Each row is a point on a landscape with many peaks, with its height.
A climber steps from a point to the highest of its 2 nearest points, and stops where none of them is higher. Distance is the straight distance between rows; heights are no part of it.
Z_893: [ 90 138  98 136 174 117  60  68 101 100 131 157 151 148  79  60 125 103
  96 140 149  92 138 132 113 120]  h=482
Z_613: [121 143 179 189 194 141 106 115 116 164 132 116 115 159 148 111 101 170
 130 120 112  81 124 104  88 109]  h=535
Z_331: [177 117 118 158 195 148 127  99 105 101 152 123 136 114 158  71 116 149
 103 131 119  89 133 130 170 150]  h=121
Z_155: [129 103 149 151 189 153  86  91  96 116 141 143 103 122 123 107 118 135
 124 118  94  82 120 133 148 116]  h=471
Z_289: [121 140  96  66 128 114 129 119  90  94 166 134 157 120  86 117  95 116
 133 138 155 154 146 123 199 192]  h=224
Z_827: [136 165 116 166  91 139 156 123 176 147 215 112 149  89 205 144 109 179
 166 134  81 131 168  97 141 104]  h=94
Z_42: [129 116 129 153 163 142  71  85 135 144 146 108 130 118 120  85 140 121
  94 143 107  59 136 116 145  94]  h=167
Z_549: [146 154 161 143 139 141 170 145 134  85 135 161  97  91 197 183 105 132
 176  64 119 164  87 173  74 122]  h=150
Z_772: [140 162 126 150 125 139 223 176 102  96 140 138 135 119 175 170 109 153
 183 129  94 141 153 110 135 211]  h=300
Z_622: [143 115 175 138 154 148 111 133 119 130 106 140 119 147 160 149 124 151
 146 104 118 127  89 144  89 107]  h=418
Z_419: [114  90 190 127 191 135  67 103  81 122 136 158 106 131 126 154 102 145
 156 107 102 116  90 164  90 115]  h=423
Z_424: [118 124 127 111 171 105 129 146  83  91  98 144 145 168  90 119 118 130
 134 119 174 146 100 136 131 152]  h=495
Z_128: [124 156 125 164 144 111 114 114 195 182 121  90 190 173 134  68 140 155
  91 151 135 111 131  91  87  98]  h=65
Z_542: [105 138 164 161 186 131  76 109 115 150 159 123 138 141 113 128 109 160
 142 126  96  92 133 108 108 102]  h=567
Z_235: [156  63 160 127 125 149  91  98 144 100 112 140  98 110 161 147 112 118
 127 121 103 137  95 174  91  87]  h=500
Z_78: [130 170 155 177 179 124 159 148 117 153 113 107 134 172 128 112 103 177
 122 120 145 122 116  72 101 153]  h=397
Z_569: [123 137 100  98  84 147 179 153 107 114 171 132 138  94 160 181 131 124
 190 140  92 144 166 119 163 184]  h=706
Z_205: [118 139 115  72  51  97 125 156 168 158 120 107 162 144  80 144 157 120
 118 135 191 191 135 122 108 112]  h=267
Z_745: [125 113  92  83  97 140 168 155  96 103 145 137 122  99 134 170 133 108
 154 159 106 121 162 134 195 196]  h=640
Z_484: [113 141 151 149  86 116 116 119 204 175 140 106 173 140 141 124 147 160
 137 129 114 152 130 113  68  58]  h=348
Z_945: [ 98 182  96 130 107 118 117 119 139 182 166  83 168 137  89 101 143 131
 111 154 132 113 172  68 152 137]  h=633
Z_459: [105 134 157 133 156 138 128 139  81 124 159 143 104 125 123 182 111 155
 183 113  77 113 115 121 152 151]  h=380
Z_550: [161 173 125 175 136 153 215 165 116  98 145 145 104 112 209 158 111 136
 176 119 113 136 134 135 128 182]  h=325
Z_347: [167 134 170 187 163 160 142 106 142 128 149 113 102 104 213 128 109 160
 148 101  99 108 106 147  94  96]  h=469
Z_839: [124 143 139 150 175 139 160 152  64 111 109 147 109 149 113 117 128 148
 133 126 130  97 133 103 165 198]  h=511
Z_807: [123 151  93  72  78 104 139 157 138 147 129 105 167 134  83 144 135 117
 126 126 187 190 139 108 146 150]  h=257
Z_414: [136 112  81  78 116 121 160 149  94  73 133 147 145 116 113 140  94 110
 137 139 146 168 138 136 204 197]  h=210
Z_340: [108 135 135  90  59  86 101 128 185 187 135  97 174 139  85 136 154 118
 107 131 166 185 139 111  86  81]  h=276
Z_732: [132 164 127 151 112 138 218 193 113 124  91 133 125 157 139 151 153 124
 158 144 140 140 136  94 137 200]  h=376
Z_623: [142  98 134 152 111 161 143 131 140 136  80 125  54 111 150 131 174  83
 113 143  99  68 127 143 150  98]  h=324
Z_93: [126 166 118 124  98 106 129 134 151 170 170 101 169 125 108 129 134 153
 137 133 128 147 151  87 144 119]  h=670
Z_362: [149  99 125 157 171 143 135 114  96 101 106 135  76 116 141  79 134 111
  95 135 122  64 140 137 192 157]  h=145
Z_64: [ 89 130 122 100 100  98  59 100 160 182 138 119 175 153  56 113 147  98
 102 157 163 137 150 112  75  85]  h=460
Z_208: [110 187 105 155  66 127 188 148 182 142 200 119 147  93 190 161 119 163
 172 135  71 147 187  94 136 132]  h=106
Z_982: [104 169 133 148 125 122 121 127 129 166 181  96 160 136 116 145 110 180
 148 141  85 125 157  82 148 124]  h=635
Z_239: [138 154  96 120  72 130 172 146 150 133 210 118 161  75 185 168 121 148
 173 115  98 159 166 118 146 141]  h=117
Z_409: [163 168 106 139 127 109 163 142 125 122 146 104 185 138 123  94 111 159
 121 141 147 146 130  96 156 160]  h=816
Z_407: [113  97 100 142 164 126  96  98 118 112  90 144  93 141  81  66 139  79
  74 147 146  65 151 144 160 112]  h=265
Z_327: [ 80 166 161 157 133 146 159 181  97 162 112 130  92 167 111 178 149 158
 174 131 100 112 131  86 131 148]  h=447
Z_766: [ 99 153  90 118 121 130 115 122 101 149 149 128 134 127  72 107 158 103
 109 163 127  96 172  91 189 160]  h=331
Z_860: [ 94 143 137 157 200 118  83 102  86 131 138 155 148 167  84  85 119 149
 114 130 130  85 137 105  92 132]  h=436
Z_808: [141 158 173 163 129 154 157 139 134 128 145 133  81 103 178 174 139 134
 166 111  83 118 115 146  90 100]  h=379
Z_778: [ 81 134 123 108 149 102  92 126 101 120  96 144 148 162  44 111 140 105
 102 138 166 126 122 124 116 127]  h=497
Z_328: [109 147 153 144 152 151 172 162  65 121 138 146 102 142 128 170 125 149
 183 122  83 108 140 104 173 198]  h=354
Z_608: [121 126  77 106 125 104  99  99 126 104 103 120 146 144  82  67 122  83
  70 153 182 127 148 137 156 129]  h=294
Z_116: [101 112 191 142 176 151 101 122  79 136 140 143  89 133 135 170 108 162
 172  90  95 108 106 129 122 114]  h=401
Z_158: [143 142  94 106  85 111 143 138 175 145 111  90 169 126 125 103 155 115
 110 140 166 168 139 115 133 127]  h=694
Z_118: [ 98 117 121 108 122 135 124 135 102 126 129 135  88 121  93 152 149 108
 139 138  98 103 131 129 172 130]  h=375
Z_259: [125 125 135 101 166  96  92 103  96 101 165 147 204 143 106 121  70 161
 143 116 139 163 112 136 118 135]  h=355
Z_32: [148 126 163 133 118 153 156 154 124 119  87 149  65 117 169 167 147 111
 147 100 128 140  96 158  99 120]  h=303
Z_964: [153 155 104 116 115  88 142 135 160 142 132  95 208 145 131  93 130 150
 112 126 180 169 134 114 117 122]  h=731
Z_881: [156 147 111 151 125 149 173 148 114 119 148 108 139 113 171 128 132 139
 150 153 100 115 154 108 166 177]  h=202
Z_714: [132 126 141 130 107 164 142 132 122 123 149 140  81  94 166 185 148 117
 170 122  66  95 123 146 128 111]  h=412
Z_805: [146  69 151 123 149 157 123 120 112  82  92 158  39 101 171 153 110 114
 138  92 114 112 100 179 138 126]  h=582
Z_338: [ 99 123  79  68  98 132  93  88 122 118 172 124 120  97  89 100 116  83
  97 156 143 120 172 145 203 150]  h=291
Z_392: [153 125 138 134  82 112 106 106 205 163 170 113 192 116 164 112 141 162
 120 113 130 166 148 119  78  65]  h=363
Z_88: [127 135 162 140 196 111 132 149  76 102  88 160 137 179 105 112  90 156
 134 109 177 140  97 126 100 159]  h=475
Z_55: [152 119 182 148 208 144 129 116  78 124  96 159 109 139 168 127  86 170
 142  83 148 129  95 143 108 148]  h=29
Z_496: [ 99 156 165 151 121 138 143 167 138 166 107 111 100 161 121 168 152 144
 150 132 109 119 118 105  91  91]  h=394
Z_38: [154 153 142 124 172  82 144 117  99 103 170 125 213 145 131 111  69 179
 136 113 145 172 108 117 111 153]  h=345
Z_603: [137 149 115 113  91 121 161 142 146 120 181 130 162 102 174 165 111 162
 176 102 109 180 138 128 125 110]  h=126
Z_760: [155  93 129 119  89 104  78  92 198 153 143 123 189 120 149 102 123 135
 100 127 136 150 137 145  71  69]  h=378
Z_620: [111 156 132 135  48 130 155 141 193 180 146 118 135 122 132 172 174 132
 150 110 111 169 137 106  87  67]  h=317
Z_536: [159  85 114 101  94  96 105 123 165 112  79 120 136 148 108 110 130  96
  88 131 164 155 115 171 106  98]  h=455
Z_310: [121 174 146 147 179  96 126 124  93 128 166 119 182 164 104 106  68 188
 143 115 133 148 119  88 104 153]  h=334
Z_616: [121 183 155 150 118 135 183 172 149  93 130 184  84 100 167 212 121 117
 188  59 112 171 105 152  51 117]  h=162
Z_833: [124 145 155 169 191 142 147 143  89 141  87 137 100 162 118 107 141 152
 121 123 149  93 122  95 135 155]  h=478
Z_776: [105 144 119 112  42 132 134 137 185 196 144  90 141 116 109 144 184 124
 125 139 115 143 155  89 120  86]  h=299
Z_784: [ 94  97 144 100  90 138 103 146 109 144 103 134  90 130  67 185 158  97
 142 140 106 116 127 131 144 103]  h=402
Z_418: [118  61 105  93  91 135  91 100 130 112 110 141  45 115 106 139 114  75
  86 142  86  99 140 167 179  97]  h=449
Z_610: [ 72 102  99  90 129 117  47  62 120 117 136 151 118 129  68 110 118  84
  97 143 134 110 153 170 138 103]  h=538
Z_363: [ 84 174 107 143 121 124 128 137 129 186 119  98 140 149  61 107 174 119
 105 153 130  89 161  71 146 121]  h=595
Z_277: [156  86 116  86  85  88  89 116 186 124 105 114 176 138 126  95 113 100
  83 135 187 193 121 157  92 102]  h=437
Z_296: [124 137 162 151 161 148 137 143  99 139 109 133  88 148 147 142 141 148
 153 120 124 103 104 125 126 134]  h=445
Z_692: [127  81 106  68  60 140 136 128 140 101 160 148  83  60 161 185 120  99
 148 115  80 133 120 169 154 132]  h=485
Z_963: [132 132 127  91 110  93 155 156 109  98 135 128 170 120 115 167 112 138
 163 109 156 199  95 144 122 136]  h=374
Z_912: [153 111 122 131 137 154 139 114 118 108 169 132 109  88 188 147 116 141
 160 129  73 102 127 139 171 144]  h=708
Z_811: [ 77 120 132  96 108 107  66 122 130 157 106 142 154 159  37 132 142 101
 115 155 167 135 134 137  84 101]  h=477
Z_936: [123 170 150 141 136 101 187 177 106 118 109 121 160 164 110 147 102 164
 166 112 167 192  98 113 107 153]  h=435
Z_740: [171  90 133 108 133 124 143 135 124  58  99 151 104 122 174 135  89 120
 138  92 144 166  75 192 114 137]  h=446
Z_324: [101 142 158 142 143 126  91 112 119 155 189 109 143 127 121 150 104 178
 162 121  57 110 137 103 124 100]  h=600
Z_153: [161 117 185 165 170 132 136 127 142 148  73 139 119 158 179 118 121 141
 129 109 168 133  92 156  58 102]  h=41
Z_124: [151 113 169 148 187 160 143 116  87 102 111 149  82 108 192 157  97 150
 159  87 125 117  87 170 125 145]  h=22
Z_219: [ 85 102 115 110 168 130  51  66 101 107 154 158 137 131  80 100 107 112
 109 134 111  91 139 148 132 105]  h=512
Z_519: [148 130 181 162 131 165 152 134 153 144  58 134  57 129 168 152 166 105
 141  96 140 110  96 159  66 101]  h=278
Z_846: [ 92 129  59 127 144 116  91  79 122 118 119 145 120 137  76  54 139  74
  59 154 162  81 160 143 163 123]  h=281
Z_918: [139 127 138 179 123 160 155 134 160 173  85 100  84 124 155 110 187 102
 116 150  97  66 129 114 131 104]  h=287
Z_374: [103  93 146  94  62 132 111 146 130 146  90 130  86 128  83 194 159 105
 134 135 106 149 107 150  95  84]  h=427
Z_826: [135 124 113 103  70 145 158 156 140  90 121 160  81  79 150 200 139 101
 158  99  97 169 103 175  91 117]  h=189
Z_85: [139 146 163 138 168 106 147 149  97 112 111 130 158 161 125 131 101 167
 147 107 158 169  93 128  95 146]  h=456
Z_329: [100 129 110 109 102 115  97 121 158 186 116 107 148 153  63 117 176  95
  95 159 142 112 149 105 118  92]  h=438
Z_674: [153 178 115 132 148  92 148 135 130 130 135 104 207 159 109  89  98 175
 108 130 167 171 121  88 107 142]  h=766
Z_315: [118 182 126 168 141 122 141 129 126 156 157  95 150 147 124 103 121 172
 126 155 103 106 141  66 146 145]  h=599
Z_10: [106  66 148  89  72 129  95 125 134 137  73 135  77 136  75 152 148  81
  93 147 115 120 110 163 100  76]  h=454
Z_270: [119 112  89 110  94 122 111 127 163 164  91 107 114 135  78 105 175  75
  74 167 162 106 152 113 156 102]  h=414
Z_442: [ 83 175 152 159 143 137 160 175  97 166  93 123 101 173  68 139 166 138
 138 144 127  91 144  71 138 154]  h=483
Z_637: [139 111 190 161 100 147 107 129 175 144  81 155  95 129 159 156 150 107
 126 101 107 149  97 168   6  62]  h=235
Z_268: [166  62 117 105  69 117  74  84 193 130 135 117 144  98 150  98 120 117
  76 141 119 160 133 165  90  69]  h=400
Z_989: [105 128 146 139 205 123 103 105  67 104 133 159 130 150  98 105  97 149
 129 113 136 101 123 124 127 151]  h=417
Z_278: [151 152 102 150 162 111 103  90 136 131 170  95 194 135 127  67 116 163
  96 143 134 111 142  99 130 124]  h=102
Z_886: [115 117 146 179 172 157 121 134 132 170  66 125  61 143 121 102 180 107
  99 138 125  54 123 117 124 115]  h=225
Z_174: [128  79 118 114 133 137 130 138 103  84  94 144  58 118 132 139 132  90
 124 129 111 102 120 163 183 149]  h=527
Z_705: [131 170 116 175 111 126 148 115 184 156 186  88 158 115 178 108 122 190
 134 149  84 132 160  81 133 107]  h=83
Z_7: [114 135 139  91 126  82 120 137 108 120 162 130 197 142 108 158  92 153
 157 107 142 186 106 130 121 129]  h=365
Z_533: [145 133 135 123 175 127 146 139  71  97 138 144 131 134 116 129 102 150
 148 119 127 131 112 119 162 178]  h=544
Z_581: [140 162  91 129 132 118 147 117 114 139 173 105 173 111 127  94 111 150
 115 150 136 135 167  86 178 186]  h=758
Z_366: [140 176 114 168 134 110 141 116 182 171 158  81 179 146 154  83 119 176
 103 149 123 129 144  72 119 106]  h=73
Z_260: [115  89 134 109 172 134 136 142  77  74  91 167  66 142 112 117 112 117
 123 115 137 102 115 160 187 166]  h=565
Z_891: [103  80 150 129 118 128  75 122 139 153  71 132  88 155  81 125 162  96
 101 144 125 103 116 153  90  76]  h=484
Z_121: [151  85 129 117 137 164 131 122 108  85 129 143  82  87 178 156 101 112
 151 112  89  95 109 167 170 144]  h=641
Z_724: [ 99  80  93 104  79 123 108 119 141 143  88 129  77 140  62 122 153  53
  76 159 134  95 153 140 161 106]  h=388
Z_507: [174 122 138 165 199 132 145 130 113 103  83 131 122 153 161  78 114 143
 101 115 172 112 105 129 131 153]  h=361
Z_452: [132  90 111  68  73 126 113 116 137 116 148 123 110  90 130 170 117 109
 137 116 106 158 112 154 143 113]  h=518
Z_269: [142 123 199 186 131 154 123 116 169 161  73 138  88 143 178 135 154 120
 125 110 117 120  94 156  43  72]  h=255
Z_666: [132  78 110 120  91 139 128 119 150 135  82 115  64 118 104 120 160  72
  93 166 115  90 143 145 155  97]  h=362
Z_744: [137 120  93 146 185 133 111  99  99  90 125 134 120 125 123  61 124 124
  92 144 133  77 139 140 176 148]  h=132
Z_667: [111  98 134 159 170 140 108 113 115 132  71 147  75 138 101  94 167 102
  85 139 134  59 136 139 155 116]  h=248
Z_971: [135 139 102  86  94 113 186 172 124  87 139 152 143 105 153 182 108 131
 179  95 136 191 107 147 123 155]  h=396
Z_733: [116 145  94  96  17 135 175 170 190 155 105 123 123 105 115 169 180  79
 122 133 149 177 140 114 108 115]  h=562
Z_522: [128 115 178 170 215 142  83  94 100 150 124 145 110 136 144  99 119 157
 122 114 115  69 121 139 112 117]  h=503
Z_344: [ 74 141 189 153 138 143 103 147 114 186 109 121  95 157  92 172 152 144
 156 126  93  94 124 111  88  84]  h=370
Z_978: [148 102 171 164 155 145 103 105 153 137 140 119 107 115 181 144 126 140
 145 117  93 107 103 154  96  85]  h=440
Z_451: [138 151 110 126 101 134 192 179 133 124  84 115 124 136 137 139 165 108
 142 145 151 147 124 115 138 155]  h=351
Z_199: [ 92 145 161 154 163 134 130 161 108 168  68 127  98 175  72 125 168 129
 119 137 138  94 118  94 110 122]  h=520
Z_184: [159 117 152 138 139 124 146 130 141  90 132 145 131 113 177 159 100 153
 163  83 126 173  87 168  78 104]  h=141
Z_391: [161  69 142 111 137 120 105 116 135  79 107 136 115 120 156 124 102 119
 108 117 142 156  94 183 110 111]  h=470
Z_548: [150  84 165 132  77 134 125 138 171 100  97 165 100 111 158 163 140 102
 118  97 116 169  80 183  22  71]  h=218
Z_599: [168 154 153 182 199 127 164 140 109 123 107 123 141 155 155  80  94 175
 115 112 160 124  98 109 111 170]  h=377
Z_46: [134 180 138 148 127 113 219 195  90 110  96 131 146 157 126 150 108 155
 173 115 153 171 119 100 128 198]  h=409
Z_232: [168 116 179 153 184 119 140 133 114 113  92 140 123 143 186 123  99 157
 136  92 175 153  81 157  77 136]  h=35
Z_179: [146 111 125 146 178 126 115 125 124 112  82 133 124 152 117  65 136 120
  92 143 160 104 113 137 128 135]  h=341
Z_926: [ 85 170 163 182 187 136 106 128  95 166 108 128 112 178  87 100 130 160
 116 124 128  70 129  66 111 132]  h=519
Z_510: [133 135 148 192 180 150 129 122 147 175  87 104 108 150 140  81 162 126
  91 143 123  67 123 107 108 106]  h=203
Z_938: [153 127  82  94  66 118 156 162 157 125 121 107 153 101 156 121 147 105
 115 144 172 173 145 130 158 149]  h=650
Z_868: [ 92 149 104 167 193 120  85  92  83 108 104 157 145 170  81  54 134 121
  92 131 166  87 135 104  98 141]  h=459
Z_367: [107 179 175 170 152 130 160 167 122 159 115 110 112 169 120 148 121 177
 161 124 113 123 119  90 111 131]  h=419
Z_80: [158 111 165 162 155 129 134 141 155 145  87 114 131 152 153  89 149 129
 102 123 151 117  99 138  84 101]  h=49
Z_928: [156 141  92 133  89 140 183 134 156 130 165 103 149  99 172 130 150 126
 146 145 115 135 162 106 154 145]  h=219
Z_602: [128 125 113  82  61 100 105 123 175 173 195  98 177 101 127 131 135 139
 129 113 160 197 157 106 123 112]  h=113
Z_890: [116 113 103  54  71 108  97 129 136 130 154 125 148  97 110 160 118 115
 138 116 147 183 131 138 153 125]  h=542
Z_901: [123 138 118 126 124 152 200 175  74 111 133 144 127 130 144 172 136 134
 183 155  95 115 161 106 154 216]  h=326
Z_312: [132 133 125 162 176 119 109 112 130 136  76 129 156 169 106  41 142 107
  73 145 174  96 128 110  95 123]  h=323
Z_138: [135 115 119 110 137 150 163 147  91  95 133 142 119 111 128 145 125 135
 150 138 119 125 133 137 174 183]  h=583
Z_590: [169 117  87  91  94 136 166 141 134  85 167 130 154  74 189 154 109 126
 149 127 126 156 137 158 164 167]  h=184
Z_411: [144 139 109 126  56 136 180 163 186 143  76 115 112 118 131 146 185  81
 118 137 139 144 123 137 107 110]  h=521
Z_343: [151 125 147 126 102 115 137 122 159 115 167 132 165 108 171 156 107 149
 161  92 116 178 113 151  95  86]  h=134
Z_147: [108 140 125 122  65 110 116 129 206 207 136  83 173 136 104 119 172 126
 102 140 142 142 145  97  94  82]  h=286
Z_145: [115 168  98 101 110 100 128 140 122 152 144 103 187 158  73 106 132 122
 110 139 183 161 136  82 148 151]  h=246
Z_123: [153  98 100  97 140 124 103 101 121  80 146 127 138 107 133 114  98 126
 116 135 126 139 124 149 178 136]  h=252
Z_596: [138 106  73  81 107 118  83  86 135 111 169 119 137 100 120  94  91  94
  89 138 156 149 158 154 203 146]  h=277
Z_514: [144 112 116 162 146 159 156 144 104 115 104 127  91 118 150 112 160 120
 137 155 107  65 152 120 183 174]  h=163
Z_673: [134 137 100  84  47 112 164 158 153 123 115 118 131 106 126 160 155 110
 134 128 158 178 124 137 128 125]  h=607
Z_571: [153 147  86 141  93 133 154 136 172 154 128  95 152 109 159 113 167 128
 113 147 128 123 153  93 163 121]  h=233
Z_535: [143 108  88  56 101 125 152 139 109  92 158 133 144  84 146 156  91 122
 147 125 132 168 128 149 181 171]  h=196
Z_614: [142 147  92 105  97 118 129 122 135 140 173 102 165 116 122 128 128 127
 126 141 142 151 157  98 174 150]  h=707
Z_433: [123 141 106  80  57  99 144 146 167 148 200 128 176  97 146 155 119 148
 153  93 154 202 144 118 121  99]  h=118
Z_404: [106 121  72  85  96 133 121 122 111 126 132 133 115 117  92 118 149  75
 100 170 146 101 177 121 206 159]  h=310
Z_405: [110  96 107  58  89 108  58  91 150 135 181 117 163 110 101 129 104 113
 116 132 163 184 150 143 131 119]  h=566
Z_361: [139  62 110 100  89 136  93  89 160 129 135 112  78  86 139 124 131  90
 102 142  89  97 134 166 154  88]  h=413
Z_6: [ 91  95 154 108 149 127  78 118 100 117 122 159 108 136  82 151 120 118
 135 123 116 114 110 146 118 119]  h=385
Z_141: [157 108  96 136 118 159 172 144 113 109 132 119 119  96 181 132 151 106
 134 164  90  86 166 126 182 185]  h=183
Z_679: [135 112 102 112  84 150 149 138 128 110 161 150 101  64 174 196 134 114
 176 130  75 118 134 154 145 141]  h=448
Z_471: [144 183 155 183 147 154 178 151 131 121 134 137  86 116 207 166 112 148
 177 111 103 128 120 126 108 137]  h=352
Z_498: [130 138 120  99 136 124 124 109 101 116 211 131 169  96 152 146  88 155
 160 117  99 154 132 121 178 162]  h=837
Z_810: [ 99 129 117 120 132 144 133 132  81 115 129 144 113 121  75 134 152 112
 127 153 113  95 157 116 196 174]  h=353
Z_942: [153 147 164 192 173 147 147 121 128 146 128 107 107 145 189 112 114 177
 136 124 111 100 119 114 112 115]  h=502
Z_332: [182 143  92 121  97 108 187 135 150  92 176 127 177  79 206 131 105 150
 140 108 133 178 132 141 140 143]  h=171
Z_777: [102 156 136 157 145 139 124 143 129 167 101 109 139 162  88 108 160 124
 112 146 125  89 126  88 125 114]  h=558
Z_649: [131  93 153 112 192 135  63  80  98 108 165 146 125 117 131 132  92 141
 138 109  86 102 109 159 128 108]  h=444
Z_480: [ 99  98 130 115 148 116  87 125 116 125  70 144 105 168  68 114 143  91
 103 136 160 115 119 146 118 110]  h=516
Z_631: [133 108  78  93 148 113  81  77 123  87 150 137 156 127 113  82  84 113
  80 140 160 132 143 163 166 135]  h=264
Z_635: [172  70 118  93  98 103  85  98 174 102 129 129 158 119 155 109  97 125
  95 129 148 175 114 179  93  92]  h=420
Z_568: [169 116 138 139 160 140 167 137  92  94 124 139  94 106 187 135 102 136
 153 107 121 129 103 157 149 168]  h=14
Z_640: [116 161 142 130  78 143 161 163 156 106 132 168  95  93 151 211 140 120
 175  84  87 150 108 152  61 104]  h=174
Z_379: [ 89 171 148 190 160 139 139 133 111 163 132 105 107 163 104 104 124 175
 132 152  99  75 146  56 135 146]  h=557
Z_975: [134 153 112 159  92 153 159 141 176 169 122  88 113 118 159 125 175 119
 121 154  90 102 149 100 131 110]  h=256
Z_651: [132 139 107  96 109 117 164 140  92 115 194 138 167 101 148 170 101 153
 181 129  97 158 149 104 170 196]  h=774
Z_937: [134 125  81 131 158 110 111 115 137 105  86 131 176 158  96  48 132 105
  66 156 192 120 126 122 114 131]  h=308
Z_859: [ 91 171 159 146  83 114 137 152 187 180 119 112 143 161 118 154 155 153
 145 126 114 152 128 108  70  67]  h=333
Z_196: [133 137  99  91  93 107  92 101 171 170 189  91 181  95 116  93 128 122
 100 126 181 162 163 109 141 118]  h=107
Z_43: [142  89 136  98  68 139 125 139 151  82 107 160  74  94 157 196 118 100
 140  96 100 162  83 178  60  89]  h=204
Z_213: [129 145 120 182 187 140 111  99 134 158 121 102 131 146 119  63 151 122
  83 152 118  51 137  92 137 120]  h=185
Z_589: [109 148 129 111 178 109 144 136  65  85 126 152 146 151  66 114  97 138
 134 110 144 143 111 115 153 188]  h=517
Z_962: [179 135 111 143 159 130 118  93 126 112 177 112 175 107 165  79 100 154
 106 136 123 110 130 115 157 146]  h=111
Z_729: [ 72 108 153 125 197 136  67 101  66 106 134 173 118 152  78 126 113 127
 142 112 112  99 121 142 120 135]  h=403
Z_834: [ 93 129 126 137 173 123 127 140 101 109  75 151 103 154  53  90 156 111
  95 148 165  95 141 121 147 152]  h=564
Z_841: [130 114 117 107 140 141 105  94 107 112 192 126 134  88 146 158 103 146
 155 112  64 120 131 135 179 141]  h=778
Z_56: [112 118 131 135 183 132 128 129  78  91  85 159  91 139  94  98 142 112
 106 130 139 101 128 130 175 162]  h=602
Z_228: [143 130 125 129 110 136 167 168 135 119  98 127  99 124 144 162 154 119
 153 125 123 126 106 137 130 135]  h=328
Z_888: [151 108 115 111  88 130 141 149 175 126  64 106 128 137 123 123 163  98
 109 143 157 144 102 141  99  94]  h=481
Z_867: [118  62 105 104 117 148  99 111 107  96 121 142  62 102 126 138 117  85
 116 136  84  79 141 162 207 141]  h=486
Z_708: [147  62 122  96  54 133  93  93 176 136 136 117  98  86 146 141 130  95
  97 129  96 138 124 163 106  69]  h=384
Z_303: [152  85 178 143 140 161 119 111 120 112 112 145  63 106 173 160 115 125
 147  82 102 122  99 175  94 107]  h=537
Z_135: [ 93 117 183 138 156 131  91 129  96 154 106 149 104 158 100 160 142 135
 147 122 120 109 111 142  97 109]  h=368
Z_448: [114  97 100  82 112  89  50  75 150 123 163 132 170 137 104  92  90  98
  85 141 183 170 143 164 114 118]  h=590
Z_998: [154 119 129 109 119 125 177 164 115  71 115 152 113  99 171 170 111 124
 166  98 133 165  82 167 122 152]  h=421
Z_702: [141 139 147 166 142 119 135 140 180 165  97  96 169 170 145  92 151 137
 100 143 149 130 113 109  76 100]  h=57
Z_790: [124 169  91  88 121 114 138 124  96 107 146 127 161 138  72  94 121 112
  98 141 176 156 141 104 171 182]  h=234
Z_475: [ 96 131  96  85 120 107  63  81 119 126 140 144 161 137  61  97 111  97
  96 148 169 140 151 141 116 108]  h=563
Z_782: [147 153  85 112 131 105  92  96 148 145 173  97 198 124 119  65 124 125
  86 141 174 146 150 111 132 128]  h=100

Call two points neighbours if one is among the 2 nearest of the other. Go from one point of each pair to the other, from neighbour to neighbour, staying as high as possible. Name the lowest point that can't be avoided.
Z_982 and Z_498: Z_833
Z_498 and Z_56: Z_708
Z_498 and Z_448: Z_135

For each start below, name the point where the climber stops.
Z_331: Z_480
Z_259: Z_498
Z_631: Z_480
Z_790: Z_409
Z_123: Z_480
Z_599: Z_409
Z_213: Z_409
Z_135: Z_448
Z_760: Z_409

For each start below, name every point that the climber comes to, in order.
Z_38: Z_259 > Z_7 > Z_963 > Z_971 > Z_998 > Z_740 > Z_391 > Z_235 > Z_303 > Z_805 > Z_121 > Z_912 > Z_841 > Z_498
Z_590: Z_535 > Z_414 > Z_289 > Z_790 > Z_145 > Z_807 > Z_205 > Z_340 > Z_147 > Z_776 > Z_620 > Z_859 > Z_484 > Z_392 > Z_760 > Z_268 > Z_635 > Z_277 > Z_536 > Z_888 > Z_411 > Z_733 > Z_673 > Z_938 > Z_158 > Z_964 > Z_674 > Z_409
Z_344: Z_496 > Z_367 > Z_327 > Z_442 > Z_199 > Z_777 > Z_363 > Z_945 > Z_93 > Z_614 > Z_581 > Z_409
Z_278: Z_962 > Z_331 > Z_744 > Z_362 > Z_514 > Z_141 > Z_881 > Z_928 > Z_571 > Z_975 > Z_918 > Z_623 > Z_666 > Z_724 > Z_270 > Z_329 > Z_64 > Z_811 > Z_778 > Z_480
